Each row is a point on a tangle of strands that fork, close into loops and nearly touch. The rows are in no order.
(in the rows, 128 means zero)
Points whose rows are less than 112 apart are linked; no others are. Some points are linked to none.
j_41: [130 163 114 140  71 181 105 123  58  59 156 170 122 174 160 180 151 160
 100 139 134 123 107  97 136]
j_20: [128 131 125 114  86 163 123  92 116 118 117 142 102 131 130 120 162 165
 110 143 121 139 137  97 132]
j_683: [108 126 172  91  90 177 113 102 107 118 179 161 186 118 138 108 133  89
 144 163 191 118 122 100 133]
j_637: [116 140 112  82 147 160 135  90  82  48 139 128 139  78  90 131 167 159
  94 140  96 147 155 168 118]
j_437: [123 161 139  96 109  99 155 128 147  73 103 109 140 106 112 129 132 116
 129  94  90 110 189 155 105]
j_301: [156 144 161  83 100 153 143 122 144  96 173 164 152 144 110  84  81 113
 146 159 219  86 140 111 119]
j_332: [162 155 161 102 133 118 148 155 160 101 112  99  92 125  78 103  55 142
 146 103 163  94 166 173  87]
j_251: [112 100 116  98  93 138 125 163 155 104 165 123 150 141 115 122 129 148
 137 164 147 125 122 139 149]
j_489: [143 118 152  99 190 140 139 137 134 153  96  86 132 112  78  90 113 112
  88  84  83  88  84 186  76]
j_8: [132 101  95 153 150  97 116 155 114  92 141 108 114 169 171 197 137 149
 121 123  75 173 117 182 122]
j_872: [125 145 131 145 112 111 163 111 123 146 150 172 179  99 135 123 115  81
 116 148 198 123 147  64 136]
j_773: [129 169 130 155 166 101 138 158 131 206  92 114  98 153  70 130  80 106
 140  91 135  91 127 116 113]
j_943: [183 139 116 115 179 102 111 182 141 148 133 130 136 128 137 103  75  95
 157  65 189  78  94 119 162]
j_986: [125 121 100 113 118 152 138 124 157 179 105 121  95  96  92 100 168 153
  88 145 124  94  99 105 110]
j_635: [ 75 150 150 192 154  69 127 128 159 205 105 123 117 161 139 140 121 122
 132 119 144 107 105 140 147]
j_504: [121 150  98 134  98 140 156 124 148 186  90 157  95 116 113 116 155 126
 113 154 150  93 127  89 123]
j_993: [133 104 112 117 163 148 104 166 123 118 147 105 118 161 132 123 100 160
  90 132 136 152  91 162 115]
j_884: [148 141 150 128  77 169 158  51 101 145 134 166 105 118  80  85 136 146
 125 194 181 102 129  73  89]
j_565: [171 131  79  94 128 171 121 155  71  56 149 148 114 174 140 187 115 158
 111 155 120 129 139 157 117]
j_436: [137 143 159 115  61 124 177 111 152  90 137 161 155 129 113 121 137  98
 119 112 148 124 170  97  82]
j_133: [141 147 114 102 134 126 112 116  92  90 210 126 177 127 132 147 113 128
 129 120 196  89 111  86 113]
j_547: [110  99  65 136 126 153 108 104 102 112 147 143  98 122 130 183 199 176
 109 130  88 160 102  96 147]
j_255: [156 137 157 116 207 108 126 149 128 159 117  73 125 129  83  96  75 111
 124  64 119  54  91 171  94]
j_206: [166 125  75 105 137 146 125 198 103  59 119 141 125 155 140 172 101 138
 127 128  95 155 164 176 143]
j_974: [113 109 124 169 112 100 148 174 165 113  94 106 116 110  95 137 130 155
 120 114  98 179 151 153 134]
j_185: [105  93  82 142 134 119 122 131 134  90 119 141 118 110 126 183 191 130
 122 114  54 173 129  87 136]
j_502: [141 123  88  82 143 168 125 140 105  98 153 126 147 134  95 130 121 122
 111 135 144 128 119  93 104]
j_344: [148 150 156 148 101 147 143  74 124 184  93 143  88 126 119  82  98 147
 138 160 154 152 158 107 107]
j_724: [ 95  93 107 165 104 162  92 154 117 111 153 143 138 123 182 159 166 119
 112 156 141 167  83  95 154]
j_201: [145 151 134 116 163 119 152 153 137  69  90 120 133  81  81 122 104 143
  83 116 119 158 177 194 116]
j_348: [120  98 141 117 187  89 152 151 171 143 149 112 160 162  90 111 126 104
 143  76  82 113  90 163 113]
j_487: [103 111 148 151 148 115 125 161 142 174  60  90 105 119 101 129 136 118
 140  76  62 152 127 173 132]
j_758: [141 116  84 153 145  96 103 186 116 151 140 133 141 158 165 161  90 111
 148 142 144 130 122 121 182]
j_154: [155 132 121 119  78 197 116 132  46  25 158 154 133 164 137 193 147 165
 105 140 118 146 132 159 118]
j_956: [179 165 105 117 132 142 123 124  71 105 145 145 137 153 119 117  66 133
 160 146 170 115 163  94 125]
j_753: [109 121 128 118 119 127 134 138 143 103  78  99 123  39 104 105 171 138
 118 126  86 122 150 196 139]
j_315: [103 106 110 148 155  90 124 125 117 141 164 147 185 123 160 149 132  64
 164 147 129 149 114  71 154]
j_386: [ 98  79 159 124  99 135  97 138 172 130 119  93 120 119 159  99 160 144
 134 129  95 136 104 166 135]
j_75: [ 90 149 148 126  90  95 127 118 161 146  91 119 131 123 179 120 142  76
 161 125 109  97 159 113 131]
j_276: [114 112 115 137 127 117 131 127 117  67 192 134 146 149 155 195 139 139
 109 114 120 184 125 116  98]
j_594: [125 134  79 183  91 105 122 166 102  94 164 148 145 142 167 189 141 124
 126 156 146 120 134  90 149]
j_310: [133  93 147 147 101 139 101 104 143 153 119  83  93  99 139  93 157 192
 123 130 120 158 113 164 133]
j_871: [ 90 130 112 137 104 155 114 106 141 130 131 161 120 134 164 149 185 125
 105 140 131 142 108  75 144]
j_610: [128 115 121 126 133 168 106 139  95 121 194 163 165 142 155 145 108 121
 126 179 202 153 106  95 151]
j_681: [150 142 129 134 174 131 108 184 115 163  73  90 117 131 109 122  69 104
 122  67 108 143 146 136 114]
j_165: [107  67 116 114 106 181 109 131 108  59 157 140 133  91 131 170 182 173
 122 149  95 192 117 153 156]
j_692: [129 177 150 144 157  80 178 109 129 199 107 146 148  99 130 121  78  96
 141 180 193  84 158 119 165]
j_568: [ 89  53 114 148 116 157  92 139 127  90 160 121 131  89 149 155 183 138
 125 135 102 179  86 122 135]
j_39: [113  91 174  98  81 154 135  70 153 149 135 133 125 102 173  90 178 129
 141 130 114 164 126 128 110]
j_939: [120 146 111 176 138 100 115  88  84 176 131 119 144 133 168 132 137 143
 122 172 153 141 126  91 148]
j_396: [135 129 123 101 110 101 144 164 175 122 161 127 138 156  94 104  95 146
 145 146 164 116 148 142 135]
j_156: [145 127 168 110  47 199 150  77 139  78 123 155  81  88  97 103 196 186
  93 122 124 105 122 129 149]
j_725: [141 171 121 133 115 148 118 117 111  88 152 137  95 184 114 128  97 176
 105 165 165 110 136 125 110]
j_598: [161 152 125 117 129 128 111  99  77 139 141 117 163 133 145  95  85 114
 170 143 151 139 179 100 116]
j_486: [112 128  91 149 153 106 108 129 120 126 147 122 122 186 169 171 134 138
 133 132  96 153 115 128 136]
j_525: [159 186 126 144 143 126 136 112 112 169  88 128 113 118 111 100  75  84
 128 145 179  94 160  72  93]
j_868: [168 149 159 104 168  85 148  97 143 205 128 124 143 121 125  93  68  79
 168 129 184  82 120 134  90]
j_484: [156 141 124 106 169  82 146 146 168 147 164 131 123 163  86 110  65 134
 170 106 179  96 133 136 132]
j_398: [135 122  99 137  97 152  88 154  96 116 120 122 134 148 175 126 107 150
 150 166 128 149 142 132 164]
j_822: [107 160 151  77 142 104 166 134 174 100  81 112 118  97  92 125 139 107
 102  96  89 112 165 195  93]
j_734: [141 109 109 125 140 168 132  98 160 161  85 114  60  72 103 123 189 179
  89  90  82 130 114 142 155]
j_638: [148 125 165 104 169  89 145  98 138 185 166 140 175 145 146  93  80  83
 148 134 177 134 122 126 112]
j_260: [129 110 124 152 131 139 122  91 161 199  88 136  81 115 145 121 182 136
 133 101  83 172 121  88 151]
j_245: [165 149 120  63 120 146 131 133 118  86 141 115 134 110 107  98  96 113
 147 126 153  52 151 116 100]
j_213: [116 175 143 149 156 127 142 145 144 201  76 132  57 155  79 128  57 124
 146 138 177  86 148 126 108]
j_494: [124 151 109 125 129 135 118 184 119 106  78 121 100 161 129 164  92 143
 135 110  88 161 173 167 142]
j_23: [119 131 134  90 141 131 139  89 118  81 108 125 136  44  97  97 182 149
 105 141  88 161 161 199 140]
j_44: [114 156 132 137 114  93 118 102 121 123 117  88 118 143 138 129 138 169
 125 121 102 116 158 135 111]
j_350: [138 168 115 112 157 123 120 130 127 114 159 171 148 164 165 142  95  97
 117 128 183  97 128  77 151]
j_994: [168 158 141 154 163 125 117 114  87 129 147 134 140 114 158 106  63 123
 119 167 227  85 136 101 149]
j_219: [201 141 101 114 128 172 113 156  76  80 155 166 139 164 141 146  60 127
 128 122 180 139 148  97 123]
j_817: [119 135 131  92 106 110 169  66 150 191 124 141 110 122  99 106 156 127
 139 151 121 126 124 106  72]
j_289: [106 121 142 139 125  95 129 166 184 147 129 144 160 120 171 115 113  73
 152 147 184  99 122 124 174]
j_590: [108 148 105 114 152 127 140 144 160  83 114 133 100 155 127 170 154 146
  85 102  87 147 138 141 124]
j_965: [157 125 124 119 129 166 130  71 146 202  87 135  45 105 119 124 173 173
 131 109  90 134 132 106 134]
j_828: [102 143 134 142  84 109 147 109 108 126 142 178 176 141 153 121 144 105
 175 181 139 130 173  87 169]
j_941: [145  78  55 129 153 134 108 180  77 103 166 111 163 120 113 159 132 138
 114 140 112 147  91 131 145]
j_340: [150 155 128 104 133 127 138 144 123  37 121 117 154 103 120 136 121 123
  92  96 120 127 176 145 115]
j_585: [186 142 140 132 161 110 121 124 127 129 162 121 132 116 127  88  57 123
 135 127 237  81 112 102 117]
j_864: [125 139 113 111 101 141 134  85  84  65 148 128 127 119 112 147 179 174
 114 136  87 141 151 125 126]
j_712: [ 99 121 160 150  73 176 120 104 128 146 114 163 148  99 179  93 154 104
 117 173 177 123 117  92 159]
j_937: [127 158 160 121  52 129 171  96 161 131  85 155 110 115 135 114 154 107
 121 109 124 127 164  99  93]
j_550: [125 152 108 143  86 131 125 136  92  96 166 164 174 143 134 151 134 120
 134 162 164 104 148  75 160]
j_591: [104 162 150 144 127 143 125 121 136 231  43 123  86 119 147 116 129 102
 127 118 120 107 120 117 121]
j_390: [118 127 125 120 161 113 119 129 154 178 124 121 133 160 136 110 123 108
 135 129 124 127 112 114 126]
j_575: [141 145 155 115  81 178 118 105  83  55 145 126 151 145 145 115 116 140
 118 130 139 141 141 120 101]
j_879: [136 157 102 132 126 135 128 153 136  81 125 128  78 176 119 159 117 183
  89 138 122 124 143 143 121]
j_111: [143 106 132 107 130 144 122 109 107 157 118  87 135  80 101  73 131 133
 126 144 118 135 117 150  83]
j_899: [ 95 109 144 149 117  62 163 122 197 186 135 140 151 122 137 123 150  74
 137 129 132 114 103 117 111]
j_297: [160 148 109  87 141 110 119 147 118  63 176 134 148 168 141 148  94 129
 165  99 131 124 160 131 136]
j_684: [146 144 131 151 132 140 134  98 130 168  79  92  49  86  74 116 141 210
 112 122 113 136 143 149 110]
j_356: [160 168 115 106 132 129 119 144 102  70 196 175 154 151 157 161  97 123
 127 105 211  90 103  84 158]
j_439: [175  87  74 132 177 105 109 193 102  98 175 133 154 163 174 192 102 100
 143  97 124 150  91 137 139]
j_597: [113  87 132 141  77 120 128 154 121  27 179 140 174 129 138 153 130 120
 165 142 112 166 150 137 137]
j_411: [133 128  86 169 133  94 122 169 123 134  98  99 150 114 120 149 140  99
 125 102  93 118 138  89 146]
j_606: [114 143 158 124 145 141 123 158 125 156  44  88  99 109  89 118  93 114
 132  72  91 148 170 176 113]
j_811: [139 114 129 125 198 123 140 129 132 114 124 101 156 130 103 141 133 111
  79  69  85 176 117 141  88]
j_215: [ 89 116 125 148 165  63 129 156 164  89 139 100 129 140 116 160 151 103
 145  92  52 127 123 161 123]
j_717: [101 104 117 144 186  89 114 178 139  96 114  87 130 142 119 157 126 117
 132  98  40 120 101 201 156]
j_131: [129 148 158 160  63 189 105  98  77  98 126 179 115 177 176 111 139 141
 116 170 150 142 121 108 174]
j_798: [196  90  68 135 193  92 125 192  98  92 164 122 164 141 124 168  98 112
 141  59 112 115  83 147 151]
j_268: [110 126 150 117  71 136 144 152 173  96  97 144 125 149 121 112 126 128
 164 133 100 162 185 138 145]
j_754: [129 181 183 108 111 140 158  82 158 189  71 161  72 136 128  98  72 106
 151 161 163  99 152 146  76]
j_627: [108 145 143 146 144 128 128 155 126 235  54 115 100 128  85 115 107  93
 138  96 110  93 113 140 109]
j_263: [173 111 122 108 152 141 141 133 134 163 128  94 123  97  70  76  79 117
 124 141 156 111 133 127  71]
j_877: [137 153 107 133 101  79 114 173 129  99 162 122 153 127 149 130  94 118
 173 126 173  79 153 119 171]
j_280: [138 134  74 120 149 145 107 108  91 134 114 123  88 145 131 162 167 183
 105 127  70 158 117 122 134]
j_98: [137 101  93 183 145  84 107 200 128 132 128 112 159 125 151 148 101  73
 154 101 123 128 113 106 170]
j_781: [123  69 126 104 157 168 114  99 142 108 120 116 119  52 110 117 212 148
 100 117  77 174  99 169 158]
j_210: [141 146  98 140 180 107 117 145  99 156 139 152 158 153 171 146  85 121
 156 174 177 107 128 127 206]
j_110: [150 126  88  97 168 129 126 154 129 126 175 153 149 169 123 139  96 108
 117 107 164 139 116  90 134]
j_760: [122 130 144 129 112 173  99 119 112 159 115 128 123 128 170  82 119 132
 110 176 177 114 119 115 138]
j_470: [ 91  91 126 127 111  91 145 139 163  51 147 130 161 103 118 149 148  95
 159 124  93 159 161 113 124]
j_812: [140  95 120 131 170 165 112 123 117 102 113 109 123  65 109 111 168 165
  60 122  97 174  91 187 136]
j_528: [106  96 120 133 134  63 121 163 160  73 153  98 153 122 139 151 123  96
 175 115  84 128 143 141 141]
j_570: [105  92 109 121 159 110 134 151 130  46 154 110 162  91 108 165 155 132
 104 123  98 158 121 181 129]
j_595: [134 101 132  93  61 199 139  90 144 118 114 142 101  53 100 112 197 158
  93 123 136 112 109 113 130]
j_571: [113  97 136 178  46 136 132 110 123  81 157 141 138 130 138 144 178 167
 142 145 120 171 140 112 153]
j_59: [113 144 153 101 189 117 156  91 150 173  71 111  78 126  53 127 153 146
 121  87  53 121 115 187  98]
j_354: [132 162 147 129 126 153 136  72 105 118 148 154 111 161 118 101 106 150
 123 190 179 101 131  92 101]
j_878: [143 134  99 154  78 112 135 164  93  45 181 156 139 177 156 201 134 149
 135 137 127 120 148 132 144]
j_759: [133 100 107 119 115 150 108 123  99 117 142  86 151  77 110 120 155 158
 100 138 121 159 119 121 114]
j_170: [159 151 116 116 191 114  96 134 110 132 130  71 118 125 118 115  85 112
 104  91 144  57  93 131 103]
j_996: [130 156 151 138 125 114 183  83 115 180 111 169 161  95 149 112 109  84
 122 191 190 118 161  95 139]
j_847: [149  95  67 137 119 129 122 151  69  83 166 127 155 129 128 183 137 151
 135 152  99 170 143 147 139]
j_917: [130 180 160 143 123 138 126 104  99 113 136 146 137 135 172 104  94 117
 118 189 209  61 131 106 168]
j_180: [103  67 107 163 146 106 101 151 109 101 191 126 188 105 143 169 144  79
 144 127 124 161  87  78 132]
j_542: [136 116  93  68 179 122 106 167 125  89 151  96 155 135 106 134 121 120
 129 109 102 109 116 169 137]
j_581: [134 149 116 164  75  88 125 147  96  50 146 111 127 142 139 168 128 174
 129 139 112 120 164 150 138]
j_184: [119 170 170 123 176  77 135  89 134 214 120 102 118 151 127 107  84  92
 152 119 147  70 115 138  90]
j_697: [ 94 108 130 153  88 177 107 159 108  82 182 182 167 145 168 168 133 110
 139 179 173 158 102  98 164]
j_513: [102  92  75 164 126  99 115 167 133  90 125 117 144 104 118 173 163 110
 129 130  71 125 117  99 146]
j_980: [161 135 142 129 164  81 126 132 120 116 167 158 172 137 199 123  74  96
 182 108 191 138 148 108 185]
j_730: [153 121 136 100 145  99 115 120 126 126 163 139 181 132 166 103  90  80
 170 110 160 142 148 109 133]
j_791: [113  92 106 174 107 114 133 150 162 134 125 130 103 132 131 148 144 175
 115 143 109 191 128 125 139]
j_72: [118 137 139 122  93 152 133 144 160 158  76 138  91 140 108 110 131 161
 148 130 103 163 164 141 138]
j_938: [134 160 140 106  86 152 156 128 149 102  65 126 107 100 106 103 142 128
 109 108 105 105 172 128 105]
j_908: [119 105 174  88 100 167 135  59 143 118 145 114 120  98 136 102 184 156
  89 106 119 162 110 136  76]
j_671: [142 124 141 104 123  91 153 177 184 180 107 109 135 103 102 112  90  74
 139  89 134  69 109 163 111]
j_743: [110 173  98 139 145 123 115 161 149 149 100 126  77 183 110 155 112 174
 123 136 121 109 131 135 133]
j_329: [131 140 154 130  98  92 166  93 152 137 166 145 162 119 131 119 124  94
 110 123 186 126 130  91  92]
j_83: [128 126 108 137 180 117 151 167 147 152  99 108 105 146  50 127 112 161
 104 103 100 135 124 163 114]
j_238: [142 140 164 144  26 157 149  76 114  55 122 144 101 114 101 111 195 198
 121 124 101 116 147 136 162]
j_432: [140 152  77 145 128 123 110 136  84  99 124  99 146 116 145 158 138 118
  95 111 115 114 134  93 111]
j_740: [103 123 150 164 127 101 108 119 124 112 153 138 149 158 220 139 112 100
 157 152 144 152 143 119 154]
j_819: [157 142 110 132 192  83 111 158 124 169 146 143 152 131 152 114  86 103
 157 124 186  75  96 119 192]
j_282: [104  88 154 151 153 104 152 143 172 205 113 113 142 158  79  99 133 125
 147  98  73 118  78 176 106]
j_548: [123  95 120 136 110 137 117 114  99 163 148 124 171  90 129 105 155 118
 124 151 154 163 116  89 123]
j_505: [134 157 126 114 121 153 111 164 126 144  73 129  95 170 129 126  76 128
 148 121 117 152 178 123 127]
j_777: [105 100 134 126 117  94 164 101 171  99 130 124 135 102 110 137 178 128
 128 102  77 160 146 127 100]
j_318: [102 156 130 182 143  87 109 136 135 148 109 126 131 155 212 156 114  90
 151 119 131 128 144 112 161]
j_132: [117 134 176 170  46 177 125  74 117 112 117 188 109 128 176 113 176 131
 110 144 152 137 118  79 174]
j_599: [ 88  65 135  99 119 142 118 121 169 120 125 106 126  76 135 111 197 130
 127 126  74 132  82 154 135]
j_604: [ 96 169 164 144 138 102 135  93 149 158 101 149 147 136 206 127 123  61
 137 143 148 117 152  96 150]
j_795: [134 136 135 154 149 138 100 150 145 140 122 103  90 177 164 123  96 168
  83 127 150 154 106 138 114]
j_566: [140 133 155 113  44 163 164  47 122 170 133 177 109  93 113  95 169 149
 144 181 153 101 122 100 121]
j_393: [103 138 180  95 135  96 156  90 165 194 128 146 143 134 173  90 108  87
 146 185 176  94 113 162 134]
j_21: [130 136 120 109 138 130 136 124 153 128 134  97 102 127  80 114 135 158
  82 144 141 103 106 128  87]
j_665: [134 117 130 107 180 133 138 117 128 150 128 104 153 131  98 109 142 102
  76  86  98 109  79 119  82]
j_290: [136 125 124 165 195 118 110 183 108 169  92  99 130 169 101 144  78 116
 135  59  70 142 106 169 137]
j_230: [145 158 154  91 107 166 117 133 146 114  96 141 101 157 126  87  85 135
 148 146 142 114 169 122 109]
j_364: [121 156 119 123 185 125 144 151 152 117  78 118  81 133  75 155 137 157
  74  94  82 150 139 178 122]
j_826: [149 151 174  99  78 145 143 130 149 105 132 168 144 169 139  85  90 105
 155 138 168 111 162 119 130]
j_457: [127  93 136 159 100 105  99 159 121  59 181 148 151 154 202 175 106 105
 161 137 129 170 149 117 143]
j_371: [140 127 118 126 152  98 136 118 126  96 155 120 153 153 132 153 120 119
 110  85 112 176 140 104  93]
j_676: [126 100  74  85 161 169 100 134  82 114 168 122 159 142 113 164 147 145
 110 137 110 145  90 124 120]
j_794: [129 145 146  47 144 141 124 100 141 184 113 114 107 142 119  89 117 106
 152 154 118  68 111 145  69]
j_527: [173 115 130 109 165 131 121 127 119 149 157 121 147 113 111  83  84  94
 109 130 192  90  97 101  78]
j_983: [143 110 128 104  81 160 142  60 137 175 123 138  87  70 103 101 196 167
 116 149 133 105 101 109 110]
j_558: [123 121 167 135 150  86 155 158 185 228 118 129 141 133 117 105  98  67
 139  99 133  82  76 163 112]
j_778: [105 171 149 156 129  71 161 124 158 195 107 137 122 142 119 132 100 111
 130 140 165 110 150 124 136]
j_61: [129 163 110 127 169 149 107 132 126 149 101  87  84 137 105 107 110 137
  90 132 134  59  99 113  92]
j_447: [109 145 153 100 129 103 153 163 191 160  85 112  99 124  95 128 111 101
 124  85 111 102 130 171  97]
j_876: [145 148 160 106 100 112 135 156 178 128 132 160 152 121 171  93  83  77
 160 127 199  92 148 124 160]
j_40: [127  89 103 134 121 142 104 141  98  61 144 120 104 152 184 179 158 175
 125 148  72 177 119 193 137]
j_560: [116 143 102 117 116  89 109 160 141 134 142  98 151 114 137 120 127 104
 149 128 144  51 128 109 148]
j_640: [159  72  83 154 198 123 122 200 115 123 151 113 166 162 108 136 104 120
 109  87  84 138  64 148 146]
j_887: [127 166 110 169 118  81 148 147 147 136 125 142 127 169 114 145  98 131
 137 121 143 132 170 104 139]
j_426: [118 123 110 153 142  77 144 181 167 151 122 108 121 153  86 144 114 138
 131  99 123 143 138 142 130]
j_28: [ 97 103 158 137  45 139 149  71 137 114 159 165 152  87 130 135 205 106
 153 136 127 147 137  74 112]
j_892: [ 93  91 123 145 117 122 107 123 157 176  84 137 109 129 157 115 169 103
 174 138  77 160 121 114 156]
j_902: [143  93 140 111 111 143 128 106 143 187  89  87 103  66 121  88 158 146
 131 122  93 141 118 155 112]
j_634: [139  90 118 131 198 149 108 161 114 114 113  87 137 124 110 120 122 153
  75 111  99 152  83 206 127]
j_377: [116 157 164 164  96 131 118  95 113 118 131 152 130 167 200 120 125 135
 118 165 157 147 148 105 154]
j_889: [136 124 120 139 170 129 117 105 104 172  96  80  87 114  85 110 152 187
 104 125  78 123 104 161 112]
j_751: [106 154 132 112 107 113 108 157 137 148  84  86 123 118 148 111 118 105
 139 113 110  58 141 136 130]
j_553: [115 115 145  96 160 121 143  91 144 207 140 139 144 148 132  83 115 108
 137 165 160 129  99 123 110]
j_900: [150 107 138 138 181  71 142 178 169 158 146 108 164 151  94 110  84 112
 159  58 129  85  87 158 139]
j_417: [133 145 173 121 103 138 155  85 159 228  87 152  63 119 135  94 116 133
 143 161 145 134 121 145  92]
j_837: [ 84 106 146 154 117  95 120 134 153 205  78 101 107 120 121 125 140 123
 178 115  83 139 139 153 144]
j_865: [156 140 123 103 186 124 127 158 112  48 129 113 131 105 109 133  86 153
 103 120 120 158 162 230 124]
j_499: [105 121 149 144  57 126 150  62 136 134 135 181 137 117 150 116 191 122
 171 165 121 144 155  78 162]
j_345: [167 146 138 125  81 164 156  63 117 162  68 136  65  96  95  95 131 150
 135 146 127 124 161  98  75]
j_95: [ 88 101 142 134  99  89 161  96 190 133 155 131 141 116 128 137 184 109
 111 119 119 136 113 108  87]
j_883: [ 98 111 125 173 185  63 135 139 149 193 132 140 162 169 131 134 112  81
 187 133 112 131 122 127 179]
j_666: [107 140 139 126  94 193 105  97  72  76 182 159 128 144 147 190 173 163
  94 123 146 161 104  86 108]
j_191: [136  60  86 163 164  95 104 178 103 109 171 120 173 132 155 156 113  71
 153 108  91 150  96 110 154]
j_368: [154 153  81 164 162 119  99 180  79 135  99  76  96 150 129 165  84 153
 104 107 103 107 122 165 124]
j_283: [107 100 118  89  92 187 111 137 111  80 162 131 134 129 111 122 158 180
 134 166 124 148 119 153 146]
j_87: [172 116 122 114 167  99 119 187 152 127 147 107 132 133 103 120  72 134
 143  76 157 107 111 147 144]
j_914: [156 125 160 126  62 143 149  79 129  97 109 118  90  93 105  95 165 196
 137 133  94 148 176 165 145]
j_738: [107 136 132 139 133 179 117  95  80 138 159 179 150 146 166 134 139 144
 113 206 190 155 114  94 161]
j_787: [121 165 115 153 130 137 126 115 107 190  70  99  50 127  74 119 118 177
 142 138 111 115 156 118 110]
j_341: [120 133 122 166 171  98 108 104 110 175 140  93 130 164 148 126 133 137
 111 127 118 135 101 110 121]
j_728: [117 129 158  91 126 179 117  83 104  97 155 123 138 114 135 133 165 132
  79  97 123 159 117  96  72]
j_540: [ 95  85 155 158  62 170 117  88 126  77 160 166 131  88 144 157 210 142
 150 123  98 170 123  85 149]
j_838: [101 110 102 124 130 138 117 142 133  84 103 100 108  90 127 137 174 162
 120 137  66 145 136 179 164]
j_742: [126 125 145 103 114 214 108  65  76  78 142 149 108 112 138 157 183 163
  91 106 108 176 126  89 111]
j_522: [101 139 151 105  77 138 144  48 117 134 160 141 151  99 128 128 188 126
 130 130 130 117 133  90  89]
j_65: [110  87 114 127 130 151 111 122 117  56 121 137 115  90 152 157 172 167
 123 140  61 197 145 194 165]
j_234: [109  97 134 188 178  93 128 147 122 176 100  95 135 158  96 145 134 125
 151  80  36 164 110 172 136]
j_192: [ 91 123 142 192 177  79 137 166 149 216 117 139 135 179 103 134 104 101
 159 109 124 110  92 150 166]
j_479: [119 152 148 134 117 159 112  94 131 200  76 127  95 109 189  99 133 102
 108 148 155 108 116 100 116]
j_859: [119 122 127 108 177 134 132  82 139 161  82 103  73  93  80 120 179 180
 111 102  55 127 119 182 141]
j_58: [140 147 196 119  93 168 151  95 102  95 180 187 167 140 119  85 101 105
 131 189 220 100 122 107 137]
j_173: [103 108 163 108  63 200 119 114 126 112 148 164 155 122 154 102 159 111
 139 163 156 152 122 101 139]
j_68: [108 165 171 119 137 153 129 122 139 206  57 129  53 153 110 122  67 109
 154 123 145 125 161 141  86]
j_410: [123 114 104  96 132 126 123 136 111  96 183 111 185 108 109 142 140 108
 121 107 151 107 112 106 107]

A tip is a point with one link. Name the tips that can be reached along the links from each point below, in the order of the rows.
j_487 => j_59, j_787
j_386 => j_917, j_548, j_795
j_676 => j_847
j_878 => j_571, j_581, j_522

A piece is two or more points that can be reached from each other along the links. Count, over all rows, the pieces, the separate loops (a circle has one, a figure eight two, a Y none), the forks (points with three links) and the tips (points with one).
pieces => 7
loops => 3
forks => 27
tips => 35
